Points, in no order, along strands that fork, close into loops and pass close to each other.
Two points are linked if the straight distance between their rows is under 86.8. Some points are linked to none.
tozi: [  3  -9  20  -8  39   2  14  10  -8  11  -6   6 -12   8   7   1  17  -1
 -10  23  27  20   3 -15   9  18   5  14  -6 -12 -19  -7  11  11  12 -12
  -3  13 -14   7   5  16  -1  -6 -26 -24  10 -23]
Gozi: [ 10   5 -11  -1 -14  -5 -26  -7  -6   3 -20  17   4   3   3  -9  13  -3
 -13  10 -15  18  -7  30 -32  12   4 -16  -4   3  -9  24  12 -10  16  21
 -24   0   8  -6   3  -7  -4   6  -2  18   6 -25]
mar: [-20   4  12   2  11  -2  -6 -16  -4  16 -16   3   1  34  10  -7  27 -29
  -9   1   7   3   6   2   4  10  -7  -3 -14 -17  20  -3  17  -5 -37   8
  -4 -10   7   7  15  25 -10   6 -22 -12 -22  -3]
potiv: [ -3  -5  18  -7  31 -21  -1 -16  19  14 -10  -7   6  -5   0  -9   6  -6
 -33 -23   8 -10  -3  -8  11 -30  -7   8  -5 -11  -5   2  20  11  22   0
  26 -24   0  12 -14   7 -27   6   6 -12 -12  25]
Novek: [ 14  -7 -19 -28  -3  27 -22 -15   8 -29 -26 -13   7   6  -7 -23   8   9
 -30  -3  -6   0   9 -20   3 -20   2  15 -10  -6   9  18 -17  12  -3 -13
   5 -16   2  18   8  10  -2 -30  25   2   4 -15]
tar: [ 24 -14  10   1  44  -3  20  40  -6  16 -17   2   3   5  17  19   5  15
   5   0  15  11   9 -17   0  29   7   8   8  -3 -32  -6  10  19  19 -17
  22   9 -11   6   4  18  12 -13 -23 -21   7  -3]
Sov: [  9   7 -51 -16 -23  10   8  -5   3 -19  43  -8  14 -26 -46   4 -37  20
  13   6 -12  -3  -6  16  19  18   0  -6   4  13  14   1 -23   0   2  19
  -6  25  -6 -19  -1  10  19  11   5  13  18 -11]
gotok: [-12  14   7  -3 -10  18   3   2  -4 -13  -2  -8   1  17  14   0  11  12
  17  -8  -4 -35   0 -12  15  -3  -6  19  20  -3   7 -13 -18   9 -24 -20
   3  -8  -2  14  10  -5  -1  -1   5   2  -4  26]
tefe: [ 21   8   1 -11   1  21 -20   7  -5 -22 -14 -11  12   2 -16  -3 -12  -3
  12  -3 -16   7   9   9  -4  11  21  -1 -16  14   3   6 -20   2  12  -8
 -24  -1 -10  18  13  19  14  -5  10 -11 -10   1]
Puz: [ 22 -17  24  -3  28   5   3  16   1  12 -19 -11  15 -19   4 -13  26   8
   4 -18  32   5   9 -16  31 -12  -1   2  -5 -14 -22 -11  -2  30  32 -11
  15   7 -11  21  -6   7 -18 -11  -4 -20  -2  22]
Diz: [-17   2  -2 -10  13 -25   5  20 -12 -12  37  25   8 -23 -10  17 -10 -17
   7  34  -3 -22  -7  11  -3  21   9   2  -8  -1  10  -8  -6  -3  -9 -20
 -14 -14   1 -15   0  16  15  23  18  -1 -14   8]
Koz: [-11   9   3   9 -17  12   2   2   0   0  -2  11 -18  -1  18  12 -15  11
  -5  -3 -20  -6  -7   8 -29   9  11  14   9  12 -22  12  18 -36  10  38
 -13 -16   0 -18   7  -6  15  14 -11  -3  11  -8]
seg: [-15   9  -2  18   2  11  22 -17  -8  21  24 -10 -11  14  -6   7   2  22
  27 -24  -2  13  -6  -2  10  -1  -7   1   3   0  -4   6  17 -12 -13  15
  17  40  16 -19 -15 -29  18 -11 -22  16  -6 -11]
reram: [ 21  11  -4 -14  22   8 -12  11  -7 -18  -3   3  10 -14   0   6 -17   6
  23   9 -10  14  17  -1   3  20  22   5   0  -1 -16  -7  -7 -15   6  -6
 -17   6 -32   8   5  17  19  -6   1  -7   1  -7]
zak: [ -5   8  12  12 -14   8 -20 -20 -10   9  -1  34  -3  -7   9  -3   4  -8
   6  18  14  21   1  34 -21  -1   5 -14   2  14  -8  16  19 -20   0  32
 -32   4   7   0   9 -22   1  14  -7  19  15 -21]
dipo: [  2  -9  -4 -16  11 -23 -18  -4   3   2 -13  12  14 -16  -1 -16   5  -4
 -26  -3  -7   2  17  -6  -7  -6   5 -19 -10 -12   6   7   8   1  10 -10
 -17  -7   1  -8 -13  -5 -17   7  30  15 -12  -2]
Gug: [ -7  -9  -5 -17  20 -21  -7   0   9  14 -13   2  25  -7  21 -18  22  -2
 -34 -17  -3 -26   6 -13  10  -5  -1   2   6 -21   9  -2   8   1  16 -18
   2 -16   0  -8  -8   0 -24   3  12   3  -4  20]
lapo: [-24  -6  -9   9   3 -30   2  36 -16   2  29  28  -2  -1   3  12   2  -2
   6  12   0 -33  -1 -13  -3   9   3   5  -1   3   9  -7   1  -9 -28 -28
   5 -22 -15 -27   5  20  13  21   2   5 -28  13]
Deso: [ -3   6 -22  18 -14  -9  23  26  -8  10  32   4  -8  -4  14  28 -10  21
  32   0   3 -26   1  16  -1  20  -5  13  39  16  -8   2 -12 -22   3   6
 -15  -5 -14  -4  -6  -6   6  17  11   8  38 -20]
fati: [  4  -2  -4 -10 -15  34  -7 -21  11 -28 -34 -24   1  15  24 -19   4 -15
 -27   1  12  12  19  -8   5 -21   4  -6   0  -3  27  -4 -17  13  -9   1
   2 -13   3  12  11  16 -10 -19  16  -2  -1  -9]
defid: [  5 -12  12  14   1 -23  -1 -23 -14   3   7  10 -20 -20 -25 -10 -10  -6
  -8  31  24  37  -7  33 -14   0 -14 -21 -12  19  21   7  16   1  -9   4
 -16  -3  28 -14   2 -12   5   7   5  23  -1  -2]
dotu: [ -1  16 -52 -10 -29  17   4 -25   7 -18  34 -12   5  -7 -21  -1  -6  22
   7   2 -15   4 -12  21   9   3   0 -12  15  21  21   5 -14   1  -8  24
  -4  26   2 -11   4 -21  17   1  -1  18  28 -14]
tulam: [ -4 -13  25  18  -4  16  22   4  20  -1 -31  11 -22  15  30   3 -10 -10
 -22 -26 -11   4 -16  16   4   3 -24   1  -4 -13 -16  20   8  21  32  33
  18  -7   2   6   9   8 -14 -14   4 -24  -8   9]
Gebom: [  3  13   9   4   1  18  -4  -8  -3 -25  -2   7 -10  -4  19   5  -6 -24
  18  13   3   1  18 -19  10 -13  13  -9 -12   7  14 -28 -25  18  -7   2
   3 -12 -23  12  11   6  12 -10  19 -14  -4   4]
sem: [  9  -6  -5  -7  -8   8   4   3  11 -13 -22 -10 -14 -14 -31   4  -8   0
 -14 -10 -13   2 -11 -28 -24 -12   6  17  -8  18  -2  12  -8  27  23 -19
  26 -14  14  14   5 -13  -6 -14  22  -2  20   2]
Kepu: [ -7  -6  38  12 -11   6  12  -1   6  38 -40  -8   4  13  18  -7  14   6
   0 -28   4  -8  -3   5   0  -3  10   1   3  -5  -4 -18  34 -16  12  17
 -13   4  10  10   2  -5 -16  19 -28  -2 -11  30]
pema: [-26  -6   7   7 -12 -13  -1 -23   5   3 -14  -3   3  15  -2  -8  24 -19
 -11  -9  20   1   9   2   4 -22 -15 -25   2  -7  25   9  -3  16 -21  -5
 -11  -6  18  14  -7   0 -22  11  30  -1 -14  21]
varo: [-11  -9  -1  -3   2 -19  -4  -7  -2   6  14  -8 -15   3   8  -1  10 -20
 -15  14   8  -2   2 -35   1 -40   0   7  -5 -19   2 -20   3  14 -29 -12
  30  -4   1  10   0   4 -15   8   3  -7 -10   3]
Lubaf: [  5   6   3 -21   9  18   2   2   1 -12   2   0  18   5  19  -7  11   7
  17  -1   4 -10  18 -11  30  11 -11   4  10 -20  -1 -17 -20   2 -12 -18
 -10  14 -16   9  -1  -4   5 -18   3   6  -3   7]
fene: [ -8  -9  36  20  14  -8   9   2  -1  31 -31  13  12  -5  10   0  20   6
   6 -16  19  15  11  -3  17   4   1  -1   0  -7  -6 -27  30  -6   8   0
   1   8 -24  11   4  10 -11   0 -21   7 -10  31]
Fifak: [ -7   2 -23  46 -24 -10  30  40  -2  29  11  21 -13  10  29  15  -7  14
  33 -14   7 -26   0  16   6  17  -5   2  16   8  -3  -3  13 -14 -14  11
   8 -14 -18 -14   0 -18   1   4  13   2  26 -15]
tamo: [-16   4   8   0 -14   3   0   0  10  -2 -33 -15 -13  18  27   0  -7  -8
 -30 -17 -14 -10   9 -13 -14  -1   7  21  19  14   8  -7  18   4   6   7
  -2 -17  20 -15   5  10 -18  24   3  -7  -5   8]
fuzi: [-24  -1   3  14 -20  -7   2 -19  -3  11 -15  -6 -18  34   8  -2  31 -21
  -6  -8  13   4  14  -6   3 -18 -14  -2   4 -24  17   7  19  18 -33   0
  -5  -9  38  13   5   9 -17  20   2  -7 -17   6]
neb: [  4 -13  10   7   1   1  12  44   7  -2 -28   9  -5 -11  14  -2  -1 -11
  -6 -12   0   8   0 -29   3  18  -3  -4  -5   1  -4  -2  -4  32  19  -9
  22 -11 -26 -17   5  18 -12  -5  10 -14  -7   0]
vare: [-14  25  -7  -3  -4   3  -5 -16  -8  -2   5   3  -3  23  -1  -4  17 -11
  15   7  -5  -2  -3  -1  -2   2   0  13   2 -14  12   6   7 -20 -47  -4
  -6   5   4   5   9   3   7   4 -14  -8 -10  -3]
zusuk: [  7  15 -17 -12 -31  20  -1  -2  -1 -12 -12 -33   0   1   7  -6  -3  14
  12  -4  -9 -15  13  -1   1 -20  29   6  29   4   8 -13 -12 -16  -6  -3
 -21  29  -9  22  -6 -24 -14   3  14  10  18  -1]
tedup: [  6   0 -16 -23  -3   7  -7  13  12 -19  20 -19  18   5 -14  14 -19  -4
  -7   4 -21 -18 -14  -9   8   3  13  29   9  24   3  -5 -23   2  11 -17
  -4  16   9 -13 -12  -2   5   4  -9  -3   5   0]
nug: [  5  -1 -12 -20  19  -4  -5  -7   0  19  49 -11  -1 -10   4   4  19  13
 -19  17   0  -1 -12 -25   3  -8   7   6   1 -21  -6  -7   0 -13 -23 -21
  13  19 -18  -1  11 -11   0  -6  12   7  18  -8]
vam: [-13   4  28   6  17  23  17   6  -4   0  -8  10   8  27  20  18  16   0
  25 -19   1 -21  -6  15  13  45 -28   8   8  -4  -6  12  -5  14  -1 -12
 -14 -10   7  11  11   7   7  -2  -2 -13  -7  26]
Litov: [-21  -4 -11  -6  -5 -14  -1 -24  -8   8  -1  -5 -18  24  12 -12  29  -9
 -24  13  17  -3  11 -20   8 -31 -12  19   5 -29   5  -3  14  15 -30  -9
   5  -6  28  19   7  15 -17  20   2 -13   2  -5]
vobeb: [ -3  -5  20  12  -9   1  -2 -39  -8  13   8  17 -19  -4  -7  -8   7   5
  11  19  20  34 -10  29 -25  -7 -18 -18  -2  13   2  19  15 -11   0  21
 -21  -2  31   4   5 -24  23  -2  -8  14  20  -6]
gapim: [ 17   4 -23 -12 -10  -5 -20 -27   9 -13   1 -16  16  -3 -35 -12 -26  -1
 -16  13 -17  10 -15  28 -17 -11  10 -10  -9  30  27   9   0  -8   9   6
 -15  -5  35  -3   0   2   9   4 -13   9   9  -7]
fufa: [ -1  13  -6  -1   4 -10   1 -15  -3   3  14 -10  -5   1  -6  -6   1  -4
   5  15  -1  15  -4   1 -12  -3  -2  -7  -6   0   8  -5  -2 -16 -20  -1
   7  18  11   3  -4 -13   3  -3 -15   2   1 -17]
Duta: [ -5  22 -31   6 -27 -16  -8  -7  -7   9  38 -10  16  -8 -28  20  -5   8
   5  10 -13 -22 -26  13 -13   2   7  10   0  18  -6  -2 -17 -17   1   7
  11  13   2 -20   2   1   2  21 -21   5  17   7]
zufe: [  9 -25  -1   6  12 -23   1  23  -4 -21  17  13  -4 -38 -16   2 -40 -21
  -4  25   0  29   6  17  -5   6  -4 -29 -20   6   6  -5   3  -5  -1  14
  -7   6   1 -14 -12   8  15 -12  -8  19 -20 -20]
fetuv: [  8   8  -2  -3  11   1 -22   1  -4 -15  -1  13  -2 -19   9  15 -23  -4
  10  10 -29   6  13  12 -16   1   5  -4  -1   5 -15  -6  -3 -17  18  23
 -14  -9 -21  14   5   2   8  -3  -6   9  10 -14]
Gane: [  3  -5  17   1   0  27  -9 -11  10   1 -36 -10  37  14  -1  -6  30 -13
 -12 -15   4 -13  -1   6  16   0  -8 -15 -16  -3  12  -5 -17  17  11  -2
   3 -18 -12  10   2   6 -24 -14   7   1 -11  31]
Pabi: [ -8  -9   8   0  -8  -9 -17 -24  -2  -2   0  15  21  13   3 -14  27 -15
   0  10  11 -14   7   0  16 -23  -7 -18  -9 -22  10  -7  -9  11 -20 -14
 -11   0   3  13  -3   2 -10   2  16   9 -18  20]
Dode: [ 20 -15  12  -1   7   6 -13  -5   4   1 -24 -20  -4  14 -20 -16   2  12
   2 -17   0  21  -6  -2  -6  -8 -14  -3 -13   2  -1  20  -9  12  19  -5
  -6  10  18  18 -16   2  -4 -26 -15  -6  -6 -13]
tek: [ 28   4 -20 -15  14   2  -9  22  -9  -5  12   7  16 -22  25  28 -15   7
  27  19   0  -5  17   2  19  12  14  -2  16  -5 -16 -21  -8 -19  -4  -1
  -4  -6 -48   2  -3  12  17  -2   2   4  14 -10]
pes: [ 20  -6   7  10  14 -11 -18  -8 -10 -16  10  11  -7 -27   6  -7 -42 -18
   7  21  -2  28  15  20  -8 -19   1 -27  -7  15   7 -17  -5  -8  -3  24
 -11  -3  -9   6   2  -1   7 -14  -1  16   5 -17]
san: [ 18 -22  19  -1  38 -10  15  43  -6  23 -22  -6   0  -7   3  -5  16  15
   0 -14  21   4  -5 -15  13  11  10   7   1  -9 -23  -2   3  39  39 -18
  25   6  -3  13   3  18 -13  -5 -16 -32  11  16]
temav: [ 15 -24  27  -1  20  -8   1 -11   4  17 -17 -18  -3   1 -16 -33  10   6
   0 -12  28  25   5   5  11 -16 -19 -21  -3  -1   1  19   2   5  14 -11
  -8  11   7  11 -31   5 -17 -20  -9  -3  -4  -3]
votu: [ -9  14  20  -7 -16   2  -3  -9   0  17 -26 -16  -2  24  13  -5  16  -5
  -8  -1   3 -13   5   0  -3  -3  19  17  12   3   8 -20  14 -11  -4  -4
 -14  -1   9   7   4   7 -11  28 -17   2  -4  16]
zure: [ 11  19 -25 -13  -9  -2 -17 -12  -3  -8  42   8  22 -28 -28   5 -25  14
   0  21 -14  -5  -8  13  -3   4  12  -1  -4  15  -2 -12 -16 -17   0   6
   1   2 -13  -7   8   3  11  18   3  15  12   2]
vubod: [ 22 -13 -14 -33   8  18 -15  11  18 -20  11 -18  21   3 -19  -4 -17  -6
  -1  -5  -8  -7   5 -19  16 -12  12  14  -4   4  -5  -4 -29  12   8 -27
  -4  20   8  10  -6  -8  13 -27  -4  -2  -4  -2]
paduf: [  7 -11   8 -13  -1  10   5 -22  -4 -13  12  12  -7  -7 -12 -24   3   5
 -11  29  28  24   2  -7   7   5  -1  -3 -11  -5   6   2 -13  12   0 -25
 -13  11  13  -7   3   5   7  -4  30   3   3 -19]
lirup: [  6 -19  -3 -30  12   2  -1   2   5   8 -18 -28  -1  10   6 -21  22  -6
 -41   7  10 -17  -8 -18  12 -19  10  28   4 -10  -4  -1   1  19  18 -13
   9  -1  13  14  -9  11 -36   3 -10 -19  15 -14]
goron: [-22  19  -4  18 -22  14   6 -17 -18  10  28   1  -5  14 -17  10   7  21
  29 -16  -5  -6  -7   8  -3  -9  10  14   2  -4 -10   7  17 -34 -23  28
  -1  22  14 -10   5 -13  24  12 -29  -1   0   1]
mem: [  0  12  12  -8   3  25 -13 -12   9  -7 -19  -9  16  12 -14   4   9 -10
  -1  -3 -14  -8  -3  10 -10  12   5  -3 -11  12   9  11 -12   2  10 -12
  -9 -16   5   9   3   4  -6   0  10  -6  -6  13]
sezin: [-14  14 -17  13  -6 -24   2  16 -10  10  27   8   3  -1  -6  12   4  14
   8   1 -12 -32  -3 -11  -5   0   4   1   2   3   1  -8  -4 -12 -33 -21
  16 -13  -5 -18  -1 -11   5  13  11   5  -6  11]
Getud: [ -7   9 -16   3   2   6  18 -10  -5   9  31   6   5  -4 -15   9   8  28
  32  -7   3  12   1  -8  20  22 -20  -7   4 -10  -6   7   1  -9 -20 -10
   9  34  11 -16 -19 -24  17 -10  -5  23   4 -11]
zorep: [ -2  -6  21  18  -6  12  26 -13  15   7 -15  -8 -19  16  15 -16  -5 -10
  -9 -20  15  13 -15  10   9 -20 -23  -4  -2 -12  -8  25  10  10   9  26
  29   6  16  13 -12  -2 -14 -16  -5 -21  -7   5]
nutiv: [ -6  -4  15   9  13   1 -12 -26   0  -8  -4  18  10  -4  29   0   9 -28
  15   3  12   0  17   3  21 -18 -12 -23 -12 -11   7 -21  -9  11  -8   7
 -11  -7 -22  20   0   6  -3 -11  13   4  -9  16]
kirup: [-20  -6  26  18 -12  22  18 -21   9  11 -27  21 -12  25  34   0  19  -4
 -23 -16   7  -3  -5  15   4  13 -25   5  -3 -18 -14   9  21   4  11  31
  -3 -16   7  -4  25  -3  -8   2   9  -8  -5  13]
Gakun: [-13   6  15  -3  24  -3  31  34 -11   6  -7  -5 -30 -11  -6   2  -7  -3
  24 -16 -10   0  -3 -13 -25  23   5   5   7   2   9   8   4   8   5 -16
   1  10  19  11  -3 -19  -6   3  -2 -20  10  -5]
sutep: [ -1  -7  -3  -9   3  -3   0  25   4 -26 -13 -18 -26 -18 -35   6 -20  -6
 -12  -3 -23   5 -11 -21 -27  14   4  20 -14  16   9  10  -5  28  18 -16
   6  -8  23  -9   8   4   7   2   4  -3 -15 -10]
dudu: [ -4 -10  18  15  -8   7   3   6   6   6 -18   4 -24   3   0   6 -14   5
   1 -13 -16  18 -11   1 -34   4   3   3 -10   7 -18  17  26 -17  23  31
   0   2  12  -9  -7  -5   9   4 -20  -4  -9 -10]
vomik: [ -2   5   1  10  -7 -23  -9 -16 -10  -1  17  17   0 -14 -28  -7   1 -14
   7  30   8  15  -4  12 -11 -12  -2 -22 -24   2  15   2   6 -10 -34   0
   0  -5   5  -4   7  -2  11   2  -3  12 -13   3]
gemi: [ -7  27 -15  24 -20 -34   5  19  -4  17  22  24  -7  -9  -1  17 -11   4
  -2 -18   1  -3   0   9 -11  -6   2 -19  -3  -7 -15   1  14 -14 -21  27
  23 -21 -13 -21   1 -49  -5  15   6   2  -3  -2]
Kop: [  7   0  17  12  11  -1   9  -1   8  11  -8   3 -10   0 -18   5  -1   0
  -7   6  -2  33 -18   7 -27  18 -13  -5 -21   5 -17  22  17  -1  22  11
  20   1  -1  -9  -6   0   3 -11 -20  -4  -6 -11]
Vipog: [-14   9  13  10   5 -16  -9   1 -17 -12  24   8   7  -9 -12  27 -23  -9
  21  17  -4 -32   5  10  -1  -3   6   4  -1  12  -1 -12 -20  -8  11 -10
 -14 -11  -3   5  -2  26   5  23   7  -7  -3  19]
luziv: [ 22   9 -17 -30 -14  17  -5  -9  15 -26   6 -10  30   9  -6  -2  11  -3
  -8  30   4  -1 -19  11  14  12  21  18  10   1  -2  10 -33  18  13 -27
 -17  17  -2  15   1 -19   9  -6  19  -2  18   5]
ronop: [ -5  15  -2   5  12 -11 -18   3  -6  -1   9  11   4 -24   7  20 -22   2
  16  -2 -23 -29  16   9 -14 -10  10  -8   6   8  -4 -11  -4 -24  22  15
  -4 -31 -21   4  -7   1  -2   9   6   9   8   7]
Vosan: [  4 -14  13  23   4   6  21  26  10   9 -30  12 -19  12  26   9 -16   8
 -11 -22  -4  14 -13  -5   3  24 -13  13   1   0 -23   8  11  25  27   6
  34  -2 -12 -19   5  16  -8  -9   3 -13  -4   2]
Zed: [ 11 -21   0 -26   6  16  -4  14   9 -10   4  -7  19  -3  18  -6   1  -2
  -7  -9   8 -14  11 -25  28  -3  -9   6   7 -14 -10 -13 -22  22  15 -17
   1  13  -7   0 -10   2  -2 -22   2  -1  -9   3]
nal: [  1  -8   8  -4  16 -15   8 -16  17   2  10 -20 -14 -18   2 -16  -2  -9
 -32 -10  22  10   3 -23   5 -53  -5   5  -9  -6  -8  -4  15   2  -1   2
  41 -16  -2  13 -14   8 -26   0  12 -14  -5   6]
Reta: [ -9   3  16  24 -11  -2  22  -7   2  15   0  -3 -13  16   8  -2   1  -8
  18 -12   2   8 -13   0  -1 -10 -14  -6  -1  -7  -7   2  11   1  -5  13
  17  25   9   5 -14 -18  -7  -7 -15  -1  -7   2]
Fuz: [  7 -13  37   8  29 -10   9  -3   6  23 -20   1   8  -8 -11 -14  20   4
   5 -17  27  25  10  -4  19  -4 -11 -20  -8 -12  -9  -1  14   9  16  -3
   3   9 -17  25 -18  11 -17  -6 -13  -6  -4  21]
vukiv: [-16   6  23  16  11   6   6  18 -11  -3   4   7  -5  29  12  14   1  -2
  25 -13 -11 -35  -7   2   7  16 -12  16   9   7   1  -2  -9  11 -14 -17
   6 -18   5  13  14  20   3   6 -17 -21 -12  33]
pel: [  4 -10 -24 -20  -1 -14  -6  12   7  22  31  -6   3 -28   1 -10   7  -1
 -21   6   1   1   3 -26  -3 -23   9 -20  -1 -22   2 -10  -2 -13 -11  -8
  16  17 -16 -16  -7 -23 -13  -8  24  20   3 -17]
Furag: [ -6  15 -47   0 -39  16  -8  -4   1 -24   9  -5 -10  -1  -2   2  -2  12
   1  -7 -28   4  -1  23  -2  -2   8  -9  27  11  11  12  -4  -9  10  44
 -14  15   5 -12  -4 -24  11   2   3  17  21 -38]
bol: [  4 -11 -11 -17  -6 -23  -6 -11   5   8  16   5  14 -22  -7 -31   3  -7
 -20  11  13   8   4  -1  -7 -29   8 -26  -7 -15  17   4  -3  -8  -9 -14
   2   5  11  -9 -19 -22 -11   0  26  20  -8  -4]
zegib: [ -8  25 -23  12 -39  -9  -9 -10 -23   9  39 -10  -6   6 -17  17   3  22
  17   2   0 -18 -11  13  -7 -17  17  20  23  -2  -8   1 -11 -33 -20  24
  -5  18 -12  -7  21  -1   9  24 -12   7  17   8]
bevu: [-18  -4  20  17  -1  27  26 -13  -4   9 -20  21  -2  21  32   8  28   0
  17 -11  12 -15  -7  16  14  34 -36   3   3 -21 -12  12  12   5   4  10
 -20   1   8  12  14 -11   1  -7   4  -1   8  17]
magur: [ -4  -4   0   5 -21  10 -11  11   5 -11 -29  -9 -13  15  30   5 -11   6
 -19 -26 -35 -25   4   0 -23   1   9  21  15  12 -10  -1  11 -13  20  23
 -18 -18  -1  -8   7  12   2  10  -5  -1  -6   7]
nas: [ 33  -7   1 -17   7   6  -9 -30   6 -13  10 -15   3  -8 -42 -24 -29   5
 -19  22   1  22 -15  13  -9   3   2 -12 -24  19  30  -1  -7   4  -7 -20
  -7 -15  27   1  13  11  26 -16  -5  -3   7   4]
piz: [ -3   1  -1   9  -1   3   9  33  -5   4 -13   7   4  -7  21  -1   2  -3
   7   0   3  -2   4 -19   2  21  12  -2   4   7   2 -17  -4  -5  -8 -13
  10   2 -35 -25   1  13  -2   2  -3   1  -2  -3]
rikot: [ -4  10  16 -14  -4  34  -3  -6   8 -34 -12 -12  -6  11  13 -13 -10 -20
   0   2   9  10  23 -15  12  -9   8  -1   3   9  26 -15 -24  21 -19  -4
  -5  -1   4  12  16   8   3  -9  18 -15  -9  -3]
nudus: [-12  12  -9  25 -21 -35  -6   5  -8  10   7  30  11  -3  -4   9  15   0
  12  -7   4 -15   4  -8   4 -13  -3 -13  -3 -11 -11  -4   9  -3 -24  -5
  17 -21 -18 -19  -6 -20  -3  13  13   6 -20  23]
pevav: [ 23  -9 -15 -22   6  14 -18 -25  11 -22  -6 -14   9 -10 -24 -25 -16   9
 -16   4  -7  16   2  -9 -10 -23   2  -5 -16   8  21   9 -13   2  -5 -20
   6 -15  14  10   7   6  12 -31  19   8   4  -7]
risol: [  5   9 -33  -2 -19  -3 -24 -17  -5 -12  -1   1   7   9  -1 -12  11   2
 -13   6 -13  17  -8  26 -10  -2   5 -20  10   2   8  22   3  -3  12  24
 -13  16  22 -21 -11 -26   2  -1  -4  26   7 -33]
pesi: [  6   7 -13   3   3  -2  -2  10  10  -2  28 -23  14   1 -15  31 -24   7
  -4   1 -26 -25 -21   6  -9   9   4  22   6  27 -15  -5 -16 -14  19  -4
  16   4   3 -12  -6   1   7   3 -27  -3  10   8]
fet: [ -1  12 -20 -19  -2   5  10   3  -1   0  22   3  25   0   4   9   8  17
  32   2  -2  -4   6   3  27  31 -10   3  17 -13  -4   4 -10 -18 -26 -16
 -11  23  -4 -14 -18  -7  13  -3   0  13   2  -2]
Rim: [ 23  -9 -25  -4  10  -9   4  31  -4 -11  15  -1   1 -11  23  29 -18  21
  32   0  -2 -16  22  13  10  25   3  11  38  10 -15  -5 -13 -18   4  -1
 -16 -21 -34   2  -1  14  15   4  15  -2  23 -21]
Kofub: [ -8  -9  35  -5  32  -4   3   3  -3  15 -23  10 -18  21  -9   5   1   4
 -16  13  11  22   3  -8  -3  26   6  12  -5   8  -8  -8  27   6  17  -5
 -21   7  -8  -7   1  22   1  12 -27  -7 -11  -9]
lep: [ -3 -16  -2  -9  11 -13   6  33   4 -22   5  -9  -9 -25 -29   7 -26 -15
 -11  18 -19  10  -6  -6 -16  16   9  -3 -23   6   9  -2  -1   6   8  -2
   5   9   8 -19  -8  16  12  -2 -16   2 -31 -14]
Gubuv: [-17  10 -10  42 -17 -30  18  42 -14  26  17  23 -20  -7   0  23 -22  10
  24 -14  15 -22   9   1  -5  -3  -1   0   3  10  -1  -7  23 -22 -20  16
  17 -23 -32 -23   3 -20   1  14   9   2   5  -7]
zemog: [ 12  -6 -21  -3  -2   8  -1   2   8  -7  -7 -10  -1   5 -21   0   4   5
  -5  -1 -20  18 -27  -6 -14  14 -12   4 -17   0 -12  27  -4  18  21  -4
  14  10  14  -6  -9   0   8 -24 -13  -3   3 -26]

A piece is two or more points that can be reached from each other along the links. Count, over all rows, the pieces, the separate loops (a circle has one, a figure eight two, a Y none), the forks (points with three links) and the tips (points with one).
pieces | 3
loops | 5
forks | 10
tips | 6

A tip is a point with one link. Name the tips that can be reached along the links from each point below, in the order of the rows.
bevu | nug, gapim, piz
lep | sem, Gane
temav | Kofub

A fork is a point with three links, a tip a point with one. Leave the first point through the second and follow the links. Name the first fork or tip that comes.
fetuv, ronop | reram
fene, Kepu | Fuz
fufa, vomik | Duta
fuzi, pema | gapim
nas, pevav | fuzi
gemi, nudus | fetuv
Sov, dotu | fufa
